A landscape with many peaks, sampled at points; each row gives a point and its height.
A climber steps from a point to whichever of its 2 nearest points has the largest rise for the distance, and stops where none of them is higher. Distance is the straight distance between rows; heights are no part of it.
zaneb: [  4  62  27  18   5  -1   7 -23  33 -41  -5  17  25  13  14  -8  11  30
  19   0 -11  -4  21  17  29 -17   6   2   2 -30 -31  21 -14 -18  16 -33
 -31 -11]  (h 1.66)
suti: [-42 -13 -49 -16  -1   7  -4   8 -16 -19 -17  -6 -35 -51 -19   2  28 -32
   7 -25 -40 -19  10  25  29 -16 -22   0 -23  12  39   2  -1  18  14  17
  17 -31]  (h 3.93)
fufil: [ 16 -12  -7  22 -37   2  12  -2  13  -5 -14  -6 -24 -20 -14 -11   3  -3
  12  -9 -10   9  11   3  -6  21 -22   8 -17  -8  -6  -8  17  -8   6  23
  23  24]  (h 4.37)
Liteb: [ 49  -1  28   6   0   7 -24  55  25   9 -22  14 -14 -35 -15  39  18  -3
   4 -27  21  18 -10 -24 -27 -36  28 -17  69 -37 -27 -16 -22  15  11 -13
   9  25]  (h 3.39)
bovab: [ -5  33 -50   4   7  24   3  16  20 -15 -28  -1  49 -13   7 -15  22 -25
  -5 -36   4 -12 -30  -8   8   0  -3  12  14 -39 -18  41  11  46   0   4
 -19 -19]  (h 4.50)
Zefi: [ 22  42   1 -15  11   6 -11   2 -18  -8  20  -8  -5   5  -1   5 -18 -38
  27  22  -3  13  10  10  23 -36   1  -2 -29 -15   7 -19 -41 -34  32 -38
 -32 -23]  (h 4.83)
risa: [ 11 -10   0 -26 -10   5 -18  13 -18  11  21 -19 -39 -24 -30  16   0 -10
 -14  19  13  51   3 -42 -23  38  28  -5   0  -1  26 -36  15 -19 -12 -25
  22  19]  (h 1.93)
dez: [ -7 -31  41   5 -20 -11 -44  26   9  39 -19 -14   0 -35  -7  59  11  15
   3 -34 -22   1   8  25 -42 -39 -30 -13   6   2  12  -7   7 -19 -12  -4
  17 -27]  (h 4.58)
fufi: [ 21 -11  29  -3   6 -15  -2  23 -25  17  41  -8 -32 -28  12 -15 -27   5
 -14   6  46   2  26   2 -24  -6  -7 -26  13  45 -46 -19   4  21 -29 -30
   7  43]  (h 4.56)
viv: [-36 -22 -10  -7  40  -1  39  -3  12 -27   3  15  56  37  20  -1  -2   8
  -2  18 -28 -60 -38  10  19 -16 -15   9   7   0 -30  23  11 -17  16  17
  -6 -30]  (h 5.61)
semel: [ 39  25   5 -14 -24  23  17 -24  56  -6 -19  50   7 -16 -15   8   0  -1
 -18 -17  -5  23 -14 -20   1  24  75   6  49 -64 -18   8 -21  -1   8 -30
  21  20]  (h 4.11)
mavat: [ 13 -39   4  -1  13  -1  -5 -25 -13 -13  46 -24 -31  -6   9  -8   4  24
 -24  56   5  12 -20   5 -17  36  39   6 -14  32  16 -20 -28   3 -28  13
  -3  23]  (h 4.65)
deg: [ 15   7 -12  -6  -1  35   7  35  11 -12  10  15   8 -21  -2  21   5   4
  -7  38  -3  24  14   4 -55 -26  -1 -10  17  -4  31 -36 -10 -36 -20 -10
  13  -6]  (h 3.44)
netas: [ -2 -27 -16 -10 -23  29  47  -7  19  25  12  11  15   6  21   2 -13  25
 -11   2   3  -4  24  31 -24 -11 -13 -21   2  15  25 -18  -1  -2 -14   7
  24 -11]  (h 5.67)
Pesek: [  1  39 -38  21   9  25   4  18  -2 -24 -21  -5  -2 -58 -22   0  -1 -38
  12 -41  12  -4  -2  -1  18 -14 -45  -3 -46 -14 -19   4   1   7   6 -10
 -14 -11]  (h 3.02)
Tofo: [ -2  48  26  -4   7 -16 -15 -36 -10 -24   9 -21   2  32  17 -11   5  37
  26 -33  -1   1  19   3  46  -9   5   0   5 -29  -6  27   5  14   7 -31
 -37 -15]  (h 1.50)
rin: [-22 -30  15  21  16   8   5   3  -5  56  -7  15  15  31   2  37 -23  -5
 -17  48  -9 -22  -2  12 -10  14  -7  -4 -35  46  16 -30 -27 -50   6  23
  14 -18]  (h 0.42)
kegi: [  2 -27  17   1   4   6  -8  28  -9  33   5  -3 -20 -32   2  -9 -18 -27
  12  37  36  14   2   5 -33  -4   3 -28  -1  57 -35 -30 -25   2  -5   1
   1  28]  (h 4.74)
mopop: [-13  -1 -15 -10  -5   6 -41  14  -8  52 -23 -21  14 -16 -10  39   9 -23
   8 -29  -4  12  -9  -2   1  -8 -12  -4 -23   1  29  -2  -8   2  11  -5
 -11 -41]  (h 5.31)
vuso: [-24 -52   6 -17 -32  -4 -15 -23  19  -8  -9  32 -13  -7 -18  -8  22 -22
  17  13 -39 -14 -11   5 -14  23  62   9  21   9  33   2 -24   9  26  27
  42  16]  (h 5.10)
parob: [ 38  17   7  20 -16   8  -5   3  30  37  -8  10  -5  13   9  16 -19   0
  14   1  22   8  -3  16  -5  -7   9 -13   2 -25 -37 -10 -33   6  21   4
 -24  -6]  (h 5.11)
niv: [-25   2 -44 -15   7 -17   3  10 -19 -53  16 -17  24  23  -2  -2  10 -21
  -1  30 -20   1 -40 -23  26  12 -21  31 -18  -5  17  35  16  -9   5  10
 -14 -32]  (h 4.43)
nase: [-29  -3 -19   7  -1   1 -36   3   8  47 -34 -12   5   7  -9   8  12 -39
   8  14 -10  10  -1  18  51  -4  -3   3 -21  -1  13  -5 -40  -7  34  18
 -25 -30]  (h 5.57)
ges: [ -7  35   5  42  19 -11  -6   2   6  41 -38 -38  35  16  -8  10  10  14
 -29  15  20   8  -4 -25  -5  23 -22   2  -7  -6  -9   5  24 -12  -8  -6
 -15   3]  (h 3.82)
siko: [-21 -13   2  25   1 -11  21  -6  -3 -25  -6 -18 -18   3 -26 -29   8 -19
 -14  45   4   2  21 -15  21  25 -30   1 -34  11  21  -3  14 -17  19  33
  15  45]  (h 4.12)
doro: [-55   7 -25 -32  11  26   5  -1  23 -23 -14  21  36   7   1 -39  24 -59
 -15  21  -3   4  -1   5  48  -5  30  -8  15 -20   5  35 -30  42  24   5
 -10  -9]  (h 4.98)
botug: [ 53  36  -3  13 -28   1   8 -15  -3  -8  26 -22 -42  53  12  42 -22  25
  -2 -32  34  37  -8 -34  18  15  -8   6 -23 -31   3  10  -2  -3  -1 -13
 -36  -8]  (h 1.30)
pidum: [ 39 -40  18 -27 -41 -45 -33  19  -6  15  46  14 -74  -7 -12  15 -11   2
   5 -24 -10   8  33  -2  -2  28  23   1  13   0   5  -7  18   4  -9 -15
  40  15]  (h 4.45)
beba: [-16 -36 -32 -23   4  13  44 -12 -36 -26  48   6  -3  21   0 -14 -27   2
 -25  27  29  -6 -15 -19 -10  33  -9   2 -37  43  31   3  12  18 -17  22
  20  11]  (h 1.67)
mog: [-54 -19  10 -29   5 -28  -4 -18  -7   2   4  19  50  20 -16   2   5 -15
   8   1 -19 -23 -37 -15   2  36  33   3 -10  12  16  32  12  24  14 -11
  24 -21]  (h 3.28)
Puz: [ -6  23   0  -7   8   2  19 -47   3   1  -7  23  34   7  10 -34  -9 -33
   8 -21 -18 -31  -4  41  41 -31  17   1  -1 -26 -21  -1 -37  20  33  -1
 -14 -15]  (h 2.76)
ninup: [-27 -47  24   2  14   2  22   9   2 -19 -10   5   9 -26 -26 -15  29  -5
 -22  24 -26 -51  12   2 -29  -1   2  12   5   2  22 -14  24  -6  14  34
  58  43]  (h 5.00)
nake: [ 19  36 -24  35 -13   5 -29  21  36 -63 -30  12   0 -12  -8  -8  38  18
   3  30  -2  36  -9 -26 -13   9  -6  18  29 -21  -1  27   3 -14 -13  21
 -20  15]  (h 3.29)
gazof: [ 24  30  51  35   1 -15   1  -6  30  -4 -34   7   7 -33 -16  -3   7  25
   0 -27   4  -6  -7 -17 -16  10   4  -7  20 -22 -71   4  20 -11   7 -24
  12  42]  (h 3.11)
Mub: [ 26  13  13  54 -24  10 -10  18  31  15 -29  -2  -2  -6   0  32  -9  13
   9 -18   5   5   7   9 -16  -3 -43  -7 -14 -20 -32  -2   3 -25  -2  18
  -4   3]  (h 4.73)
narit: [ -7 -16  43  11  17 -27  35 -51 -22 -10  12   6   2   6   9 -20 -23  28
   6  13  -3 -40  -6  26  -8   5   7   2 -25  51 -31  -3  -2   0  -5  12
   1  22]  (h 3.45)
kif: [ 24  21 -11  -1  23 -14   3 -14 -43  18  14 -38 -15  24   2 -11 -20 -21
   8  26  10  -8  -6  -9  18  -1   6  16 -16  -1   1 -25 -17  -9  21 -10
 -21   2]  (h 5.06)
lisek: [-24  42 -12  16  20   3  -4   2  12 -33  -7 -14  17   6  12  17  22  24
 -11  11 -20 -11  30  31  36 -31 -28  11  -6 -12   5  15  -3 -24  -2  -8
 -35 -37]  (h 1.85)
bod: [-31 -28  57 -26   2 -37 -34  -5 -38  19   8 -24  -8 -11  -4  19   5  -5
   6  -5 -31 -15  13  28   8 -25 -11   3 -19  40   7  -8   0 -24   7 -20
   6 -18]  (h 3.98)
zel: [ 13 -40 -19 -13 -31 -18 -27  -9 -20  24  18 -25 -61  43  29  -7 -10   6
  20   3   0   8  25  11  46  -2 -20  19   4  34  16   2 -11  -7   9  32
 -16  -1]  (h 5.23)
zatas: [ 45   5  13 -22   9  17   0  14 -16 -27  28  13 -14 -29  12  25  -4  25
  19   0   3   6  -5   5 -62 -58  12  -8  31  -3  10 -32 -22  -7 -13 -20
  -5  -4]  (h 3.14)
gef: [ 23 -14  32  14 -30   2   7 -11  28 -20   7  24 -17 -11  28   5 -15  34
  35 -23 -31 -19  31  59  -6 -44 -32  -5  -1   3 -26  -5 -13 -27   5  13
   5  -7]  (h 2.71)
luma: [  0  39  -2  41  27  -6 -47  18  -9 -29 -30 -28 -10 -43  -6  16  12 -16
  21 -13  11   4 -13   6   1 -33 -37   3 -22   8 -36  18 -14   1  -7   6
 -49  -4]  (h 2.72)
rol: [  1 -29  -4  -5 -14  -9 -12 -23 -13 -10  15  -5 -44 -11  -3 -30   3 -20
  26  23  -2   5 -17  -6  -6  34  45  -1   7  27   1 -11 -21  22   7  20
  13  32]  (h 4.84)
Gunim: [ -1  34 -24 -19  18  15  26  16 -19 -52  33  13  29  -4   9   0 -17 -27
   5  28 -11   2   6  11   6 -32 -27   5 -41   5  18  -7 -14 -37   3 -28
 -12 -32]  (h 4.57)
lilo: [  9 -32  44 -34 -31 -43 -33   7 -24  -4  34  -5 -50  -1  -2  14  -8   4
   5   2 -29  11  37  13   4 -15  -4  10   7  18  13 -11  10 -32   4 -21
  19   4]  (h 4.21)
Bif: [-10  28  -2 -43  17   6   0  -4 -19 -34  31   0  25   6  18  -2  16  25
   6   2 -19   9  16   7 -10 -30  15   0  18 -19  46   3  10   6 -11 -34
  -7 -33]  (h 1.45)
dile: [ 14   6   4 -12 -11  22 -25  15  11  18   5  -8 -30  15  27 -14   7  23
  20   3  52  37  14  -4  -4  -4  24 -33  37  -4 -16   9 -21  56  -6  -6
 -34   9]  (h 5.21)
Tebi: [ 17 -34   0  -4 -15 -19 -29  17 -15  28  14 -13 -46  11  18  -1 -18 -25
  24  50  16   8  10  21   4  -3  -1   0 -13  58 -13 -11 -43  -4   4  16
 -14  12]  (h 5.01)
dulir: [ -2 -15 -10  41   5   0  33 -12  18  35 -22  35  26   4  -1   2 -18   4
  -6 -35 -30 -52  -8  -5  20  -3 -49  23 -31  12 -15 -20  12 -43   8  28
  20 -16]  (h 1.11)
sef: [-21 -20 -24   7  32   4  27  16 -16 -34   2  17  22  -8 -26 -15  -5 -43
   0  30 -16 -60 -16   1  24  -3 -35  10 -48   4  14  -4  -7 -12  32  31
  28   5]  (h 1.46)
rad: [ -5  15 -11 -54  11  18  43 -10  11  -3  28  18  30   2  18 -13  -6   2
  -1  -6 -24   9  35  24  12 -42  20 -30   2 -38  42 -10   2   6  15 -45
   7 -15]  (h 1.29)
fomok: [ 11  27   1  54  42  -3 -38  11 -23  -6 -37 -27   7   1  14   8  -8  -7
   5  33  11   2 -13  17   0 -26 -49  12 -21  33 -18   4 -12 -33 -23  29
 -52   1]  (h 2.44)
tes: [-33 -54  15 -33 -22  -3  25 -14  20 -30  13  35  -6  -9 -30  -4  16   8
  -8   5 -24  -9   8 -14 -12  40  36   1   5   8  33   7  30   2  10  14
  62  35]  (h 5.45)
Befeg: [-14   2 -19  -2  -4  32  24  -3  -4  26  16 -31   9  35  26  -4   0  33
 -22  -4  23   7  41   8   9 -27 -34 -13  23   4  36 -14  10  -4 -23  -1
 -16 -13]  (h 6.04)
vavor: [ 36  -5  -1   6  17 -50 -37  -1 -40  44  18 -35 -42  30  13   1 -17  -1
  -2  -7  18 -19  -4 -13  15  10   6  22  12  13 -14  -4   2  15  -3   3
 -12  12]  (h 5.24)
Pone: [ 27  22 -18  50   1 -18  -5   3  18 -57  -3  11  -8  -5  -6  -6   2  23
 -37  56  -1  33 -38 -23 -30  47  -2  23  -1  -2  -8  21  14 -22 -28  21
 -17  14]  (h 3.61)
Safot: [-13   8 -30  -7 -22  40  20  23  61 -21 -33  44  29  -6 -10 -33  11 -61
  -8  16   0  22  -7 -16  23  21  27  -1  14 -28 -18  33 -19   8  19  18
   8  14]  (h 4.63)
somav: [  4 -20 -19 -12 -49  12  -7   4  16  24  12  -3 -27   3 -14  37  -3   1
 -12  20   4  56  -2 -14 -25  55  13   1 -31  12  41  -6  -2 -16 -14  -4
  16 -13]  (h 1.82)
taki: [  6  17 -24  -9 -15  29  -8  32  10 -57  -5   9   7 -26 -16   0  33  34
 -16   0  16  55  12 -34 -22 -11  -5   4  53 -23  26   6  29  -3 -28  -6
   3  16]  (h 2.94)
mibe: [ 20 -29  -5 -17  -3  16   4  31 -21  36  17 -34 -30  -7  12  -1   0   4
  -3 -36  11  -9  41  13 -12 -39 -30 -29  25 -30  29 -29  33  19 -15   3
  22   5]  (h 4.80)
kib: [ 55   6  21  35 -15 -46 -21  19   0  22   6   0 -23  16   4  28  -6  -2
  15 -61  14 -26  -2  -8   9 -13   0   5  19 -34 -36  12  -1  47  11   3
  -6   8]  (h 3.17)
fegub: [  6  20 -10  -1   7  -6   5 -34 -17  39   4   2  20  10 -11   1 -27  -4
  -1 -35  19   1 -44 -24 -15  62  40  -2 -25   1 -16   5   5  31  -7 -21
   2 -13]  (h 3.65)
nefet: [-30 -15   9   9  -7 -10  -7  -3  15  21  -8  27  10  42 -15  23  -7 -21
   4  59 -18   0  -4   0  19  45  16  -1 -50  21  23   4 -31 -36  36  19
   9 -11]  (h 0.34)
seb: [  3   9 -33 -13   6 -12   2   9 -17 -63  23  17  14  -8 -19  -8   5 -41
  17  44 -25  -6 -36 -23 -19  14  22  29  -5   0  18  -2 -10 -18   8   5
  13  -2]  (h 4.69)
zamov: [-37   4 -17  -3   3  20 -22  11  27   6 -39   1   5 -17 -21 -13  40 -63
 -20  20 -35  -1   9  22  39 -13  25   2  10 -36  20   2 -38   7  35  21
  -3 -11]  (h 5.28)
dagag: [-24  12 -15  32   7  39   9  18  39  27 -47   0  55  10  30 -14  19  22
 -14  10  39   2   7  18 -13  -7 -22 -20  17  23 -29  26   0  27 -29  22
 -28   1]  (h 5.25)
Lero: [ 21  47 -17  35  -1  14  -3  16  12 -33   8   0  -4  26   7  10  -6  14
 -25  78  15  43   2 -14 -14  23  -8   5 -12  -3   7   2 -13 -43 -23   0
 -31  -2]  (h 3.86)
vok: [-13  28   7  21  -3   5  25   5 -24 -23  20 -11  17  31  -5   8 -32  10
 -52  47  11  23   5  -3 -18   2 -31  10 -25  13  18   0  10 -50 -29 -24
 -11   1]  (h 4.10)
Maku: [-28  -1  -3   8  31 -22   8 -54 -24  11 -11  -5  23  22   0 -34  -1 -16
  12 -19 -19 -52 -11   3  58  -7  10  22  -6   6  -2   1 -10  13  30  10
 -12  -3]  (h 2.92)
mib: [-26  16  23  -1 -11 -23   2 -23  -4   5  -7  15  39   4 -12   4 -10  10
   4 -12   5  11 -29 -19 -17  49   8   3 -34  36 -15  30  21   5 -12 -21
   5  -6]  (h 3.47)
vigak: [-63 -33  23  -2  28 -31  -1 -30  -3   1  -9  16  40  17 -23   6   9   0
  -2   6 -26 -65  -8  10  37   9  -7  13 -34  27  13  24   1  -5  32  17
  17  -5]  (h 3.09)
sof: [ 15  25  20   1  -3  -9 -30 -10 -17  27  -7  -9  -2  12  -6  25 -13  15
  22 -69  25   9 -35 -28 -27  25  23 -12   1 -25 -11  17  18  39 -15 -19
  -8 -18]  (h 3.85)
luder: [ -8 -29  -8  45  14 -10  -8   6 -28  31 -35 -31  -4 -16 -12  -5  -2 -15
  -9  -2   1 -26 -12  -2   3  -8 -59  19 -29  37  -4 -20  11 -24  -7  49
   5  15]  (h 0.70)
Ket: [ -5 -26 -44 -22   9  11  40  -8 -28 -17  24  17  15  10  -2 -28 -15 -28
  11  13   0 -40 -21  -3   9   5  -1   9 -21  19  31  -7 -10  21  19  30
  20   0]  (h 1.58)
Zoku: [-21 -28  10  32  17  11 -13  26 -21  30 -20  -4  22 -16  -3  28  -4 -10
 -13  14 -24 -28  -1  30 -34 -24 -45   7 -19  35  17 -30  -4 -45 -17  36
  19 -17]  (h 0.55)
dema: [-10  46  38  38  -2 -18  -7 -15  35   6 -40 -13  18   2  -7 -11  20  36
 -14   2  25  37   7 -28   4  36 -10 -18   8  -9 -34  31  30   1  -9 -30
 -19  27]  (h 3.55)
temag: [ -1  -8  44   3 -22  -5  21 -27  19 -12  -6  30   6 -22   8 -22 -11  19
  31 -25 -12 -21   7  34 -10  -5   4 -13  -4  32 -53   2  -5  -3   7  -1
  10  18]  (h 3.08)
siguv: [-29  12 -34  38  21  33  13  19  13  43 -13  -7  46  31  24   6  -1  21
 -26  16  34  -5   5  -8  -9 -25 -47  -2  22  28   0  -4   0 -17 -46  15
 -33 -13]  (h 5.65)
Sedib: [-21  21  26   3  16 -17   9  -6 -29  26  -5 -42  25  14 -20   7   6  -4
 -27   8  -8  -2  19 -16  21   8 -18   5 -26 -12  19 -16  29 -29   9 -36
   8  -5]  (h 4.04)
nuru: [ 12  -4  23  -4 -20  10 -51  18  24  12 -31  11  -3 -27 -13  36  34  24
  20 -26   8  31 -22 -23 -47  -3  35 -10  51 -13   1   6  -9  18  -4  -9
   1  -2]  (h 3.78)
sote: [ -1 -29 -29  35  17  23  33  33  15  -7 -24  40  32  -8  -3   1  -9 -31
  -6  -3 -38 -60 -19  16   9   6 -45  13 -31  -4 -10  -5   4 -22  18  55
  43  -6]  (h 1.28)
Zolo: [ -5 -55  14 -36 -32 -28 -26  -8 -15   5  33  13 -70  -4 -16 -28  -7 -26
  27 -11  -6  14  11  -9  21  46  49 -19  16  22   2 -10   4   8   7   1
  44  29]  (h 4.66)
Buder: [ -3  42 -33   6  11 -16  -7   0 -35 -27   1 -32  21  29  -3  -7  -5   2
 -27  14  18  32 -21 -43   7  26 -26  34 -20   2  23  29  37  -4 -20  -4
 -30  -9]  (h 4.24)
vali: [ 27  51  -4  -2  15 -10  22 -22 -12 -73  26  13  12  -8  -5 -21   2  23
   3  12 -10  -1 -16 -25 -18   6  28  26  24 -26 -10  -2   8  -6  -7 -32
  -1  14]  (h 1.06)
Mavam: [ 31  30  10  -3   8 -21 -23   3 -23  14  22 -29 -35  64  15  12 -13   9
  16 -53  26   5   5 -28  44 -11   7  -4   8 -47   7   9   9  18   8 -16
 -30 -22]  (h 1.40)
tasa: [-21 -22  39   6  17 -28   3 -35 -35   6   1 -20   7  19  14  -1  -8  33
  -2   3 -20 -32  12  29  14 -34 -24  23  -6  43  -3 -11   6 -27  -8  13
 -13  -3]  (h 3.73)
naf: [ 31  -2   2  20  -3 -37 -26  12   5  61  12  12 -20  44  25  15 -21   0
  10 -65  34 -20  19 -12  46 -26 -17   7  15   4 -34  12 -12  36  11  11
 -36  -5]  (h 2.98)
dab: [ 11 -45  13 -10 -34  27  18  12  26  23  -8  -9 -22 -19  15  -1  18  29
  -8 -11 -13  -2  42  31 -34 -22  -5 -23  43 -16  20 -20  15  10 -14  10
  35  19]  (h 5.19)
lonob: [-21   3   7  -2 -11  13 -24  21   4 -25   1  13  25   5  15  20  14  37
  -6  51  -3  29   6  17 -44 -21  -5   3  21  31  25  12 -12 -22 -38  -2
 -20 -27]  (h 3.77)
zedus: [-29  18 -20  16  -6  12 -10  16  23 -39 -32  23 -12 -73 -19  24  18 -12
   8 -46 -23   2   7  21  -2 -19 -39  -1 -24   9 -21  16   8 -11  -3   2
   6 -21]  (h 3.32)
vus: [ 42 -12   0 -38 -11  -2  14   7  -1   6  35   6 -62  -3  -7 -24 -11 -20
   7 -16   0  10  36  -4  23   3  37 -17  33 -60   5 -30  16  13  14 -25
  30  31]  (h 2.29)
duzut: [-29  12 -39   3  28  16  39  17  16 -46  -9  -8  52   1  22 -17  15   6
 -14  -8  -3 -33 -25   9  21 -16 -42   3   5 -10 -44  38  27  13 -11   9
 -20 -25]  (h 4.99)
labu: [-30 -43  12 -18 -17  14  -8  14   6  12  10 -18 -23  -3  23 -10  12   0
  17  29  -6   9  54  52  22 -45 -20 -24   7  31  20 -17 -29 -10   6  11
  -5  -8]  (h 2.24)
Fil: [-46 -19 -15   5 -31   0 -37   7  29  -4 -37  -1 -45 -52 -18  20  32 -18
  20 -32 -37   8  19  30  28  -5 -20  -9 -16  15   2  17 -11  -2  17  15
   8 -23]  (h 3.67)
pab: [-41 -18 -16   4  13  15  -6  -6  16   0 -15  -5   8  11  31   2  24  19
  12  14 -18 -18  32  56  37 -41 -16   3   6  31  14   5 -28  -7   2  32
 -32 -32]  (h 2.06)
Totu: [ -8  27  28  -5  34 -11   8 -11 -37 -56  14 -16   7 -31  -7 -38  11  10
   2   8 -11  -5  13  -6  -2 -29   2  14  17   4  -5 -20  15 -12  -2 -22
  -2  28]  (h 0.91)
Tum: [-18 -13  31   1 -12   1 -58  24  17   1 -32  14  20 -40 -10  40  34  29
  13   0 -21  19 -10  11 -54 -20   7   2  26  21  11   2  -2 -19 -19   1
   1 -20]  (h 4.18)
mes: [ 26 -13  25  -5  15   2  -5   7  -6  20  26 -12 -36  -6  25 -30  -4  40
 -10 -18  44  -2  12   4 -20  14  24 -33  34  -1 -46  -2   5  61 -34 -16
   1  26]  (h 4.89)
regu: [ -9  -1  20 -21  26  27  23  17  -6  27 -22 -10  15 -37 -15 -34  12 -26
 -21  -7  12  -4   7 -14 -25  -1  35 -13  34 -20  -5 -31  13  32   6 -17
  32  36]  (h 4.34)
Fogut: [ 15  14   8  24  33 -26 -36 -11 -21   3 -27 -40 -12   4  18 -14   0  10
  19  32  31  16 -18   4  -9 -10 -16   3  12  37 -15  14  -4  22 -27  16
 -49  20]  (h 2.22)
Gez: [ 37  34  14  39 -15 -14   3 -22  27  22 -36  -1  -1 -12 -27  -9 -11 -31
   0 -36   5  -7 -22 -22   7  33  16   3  -4 -56 -60   7   6  18  28 -15
   6  29]  (h 2.73)
maba: [  9  34 -31  12   0  -1  -5  -6 -18   6  -9 -17  18  23  -5   7  -6  24
 -10 -54  28  13 -22 -43  -6  27 -19  20 -11 -14   9  24  48  16 -25   8
 -16 -16]  (h 4.08)
nuvo: [-10 -23   5  -9 -12   5  10  -1   1 -21  13  11 -17 -28   9   4  -6  -3
  22  -2 -41  -8  29  49   8 -42 -34  -2 -28  15  21 -20 -19 -38   9   6
  16 -19]  (h 2.43)
supu: [ -8   3 -20 -26   7   4  29   8  20 -46  12  27  48  13   4 -11  -1 -33
  10  25 -35 -22 -46   1  -3   0  23   5   9 -33 -15  21  -5  -6  21 -12
   7 -25]  (h 5.05)
Biriz: [-38 -42 -30  -2  -5   3  33   0   7  -8  17  10  23  34  -1   7 -31   9
 -29  31  36   5 -52 -30 -10  48 -30  -6 -33  48 -14  34  20   3 -21  28
   4  -5]  (h 1.79)
tese: [ 41   6  -5   5 -10 -32 -26 -16  -7   1  29 -29 -64  45  35 -15 -14  22
  11  17  31  19  13   0  37  18   5   0  11  12 -17  23 -14  24  -6   7
 -39  19]  (h 5.44)
Gib: [ 47  60 -13   3  -6   9  20 -22   0 -37  34  -1  -9  23   8  11 -12  26
   8   5  20  20  -6 -23  -7   8  22   9  -3 -38   3   0 -12   5  -2 -32
 -28  -8]  (h 1.20)
Fisu: [ -6   3 -55 -18   5  10  -3  11 -18 -20  -1   1  22 -24  -3  -7  16 -28
  12 -40 -24 -18 -21   3  -2  -7  -6  11  -3 -18  33  15  16  29  -4  12
   8 -30]  (h 4.20)
nat: [  6 -16  10   2  33  13  31 -11  -5  -5  24   8  -5  -5   6 -21  -4   0
 -12  63   2 -29  -3  21 -23   4  43  -4  -2  19  -7 -39 -38   3   8  12
   6  23]  (h 4.44)
nibo: [ 37   9  35  21 -29 -18 -25   9  16  -4  -9  20 -20 -13 -11  33  -2   5
  35 -83  19  17 -29 -34 -19   8  18 -16  23 -33 -44  23  10  43  -7 -15
   0  13]  (h 3.51)
sepo: [  1 -12 -31 -48 -19   5  -4  -1   2 -39  29  20   1  14  17  -5  26  15
  18  27 -34  11  -4   8 -24  -1  45  11  41  -9  60   8  -5  15  -6   2
   8 -27]  (h 1.59)
kepup: [ 31  34  41  -3  -7  11  10 -24  40  11  -7  24   3   8   7  -1  -3  25
  -5 -15   9   9  -2   2  -2  -7  49 -15  43 -54 -42   4 -33  27  18 -37
 -12   7]  (h 4.64)
vuzov: [  4   1  19 -31  13 -19  -8  -3 -37  42  10 -37 -12  20  -7   6  -3   2
  -6 -44 -17 -11  24  -3  27  -8  -4  -4  -5 -40  33 -20  37 -14  11 -31
  15 -21]  (h 4.22)
sarob: [ 40   2   8  -1  -8 -10  20  -6  -3  43   3  -2 -23  -6 -16 -23 -25 -33
  -7 -41  10 -14  11  -3  18  17  12 -12   5 -56 -40 -16  13  36  24 -14
  22  28]  (h 2.51)
venur: [ 19 -12 -37 -43 -40   6   1 -22   3  -3  35  10 -30  32  12  18  -7  22
  10  -5 -19  33   2  -2  -8  35  32   5  -5 -14  66   5   5   0 -12   1
  12 -33]  (h 1.71)
mopo: [-24  -2  -9  -4  14   3  -9 -15 -12  -2  -7  -9   5   8  22 -33   6  18
  16  23  36  25 -15  -2 -18  26  20 -10   8  52   0  22  -3  49 -33  17
 -24  15]  (h 2.05)
Zoke: [ 29  11  29 -23  15  16  -1  22  10  36 -19  19  12 -45 -13  -6 -11 -43
  -7 -32  21   2  -3  -1 -22 -42  26 -21  45 -39 -46 -31 -16  25  18 -21
  12  30]  (h 3.91)
lop: [  5  15  -9 -30  -8   7  32 -15 -51 -26  32  -6   5  20  -2  -2 -33  -8
 -20  -9  -1  14   5  -5   4  -3 -31  16 -51  14  38  -5  23 -29  -8 -31
   3 -11]  (h 4.32)
tavun: [ -4   5   6  -6  -2   2 -16  16  22  31 -18   5  23 -33 -14  65   4  -5
   2 -41 -28  12   6  12 -20 -37 -16 -20 -28 -31  31  -4   6 -19   5 -32
  13 -38]  (h 4.97)
lev: [ 22   1   5 -36   5   9  -4   4  -6  -4  30 -10 -51  -7 -15 -11   2  17
  -7  -1  26  47  18 -34  20  42  58 -21  44 -34   9 -29  14  -2  -8 -39
  25  32]  (h 2.10)
vubap: [ -2   0  -6  -9 -17  51  18  11  32  36 -24   7  16 -12  15 -26   2  -1
  -5  -6  41  23  14  12 -22  -2  14 -31  19   5 -20   0 -12  47  -4   7
 -10  13]  (h 5.58)
sizup: [-40 -30 -34 -15  16   1  24 -19  11   6   8  17  39  46  27 -15  -9  19
   3  24  32 -11 -40 -11   2  31  15  -2   4  50 -12  40  -1  44 -14  29
 -19  -8]  (h 1.92)
Zug: [-15 -17  15  27  32 -24  15 -35 -40  37 -15  -7  13  17  -9  -2 -28   3
 -27 -10   7 -33 -30 -31   2   8 -39  32 -44  62 -12 -12  21 -29 -14  12
  -7  14]  (h 0.84)
botu: [ 12  -7  30 -50  10   0  11   7 -35  11  31 -11 -30  -9  -9  -7 -14   9
   0 -42   1   9  33  -3 -20 -20   7 -32   4 -35  30 -29  54  -7 -22 -41
  34   1]  (h 4.49)
kibon: [ 14  -8   9  43   3 -28  30 -51  -4  30  -1   0  -3  18  -1   4 -20  41
 -33 -30 -20 -40 -13 -24   1  13 -26  39 -17  16 -26 -18  30 -38 -10  15
   2   4]  (h 0.96)
beg: [  5  -4 -29 -27 -46  36  25  10  71 -11 -20  52   9 -13 -10   0  13  -9
  -1  -3   5  49   3 -18   5  40  48  -7  33 -24   3  24   1   1   1  -4
  23  20]  (h 4.23)
gur: [-20 -24  11   2  32   7  26   9 -12  31 -22 -22  21  -7 -24 -22  19 -29
 -27  27  -5 -41  11   2  -2  -2  11   0   1 -13  19 -32   2  14  32  18
  32  26]  (h 4.67)

For each start below, name the point where the climber stops.
somav => Befeg
botug => rol
Zug => viv
Fogut => viv
taki => nase
zatas => nase
gef => rol
nake => tese
ges => Befeg

Write out the way that a climber takes from each point below.
luder => Zug, kibon, dulir, sote, sef, Ket, beba, Biriz, sizup, mopo, Fogut, fomok, luma, Pesek, zedus, Fil, suti, Fisu, bovab, duzut, viv
Totu => Bif, sepo, venur, somav, risa, lev, vus, sarob, Gez, gazof, dema, ges, Sedib, vuzov, botu, mibe, dab, netas, Befeg
vali => Gib, botug, Mavam, Tofo, zaneb, lisek, pab, labu, nuvo, gef, temag, narit, tasa, bod, lilo, pidum, Zolo, rol
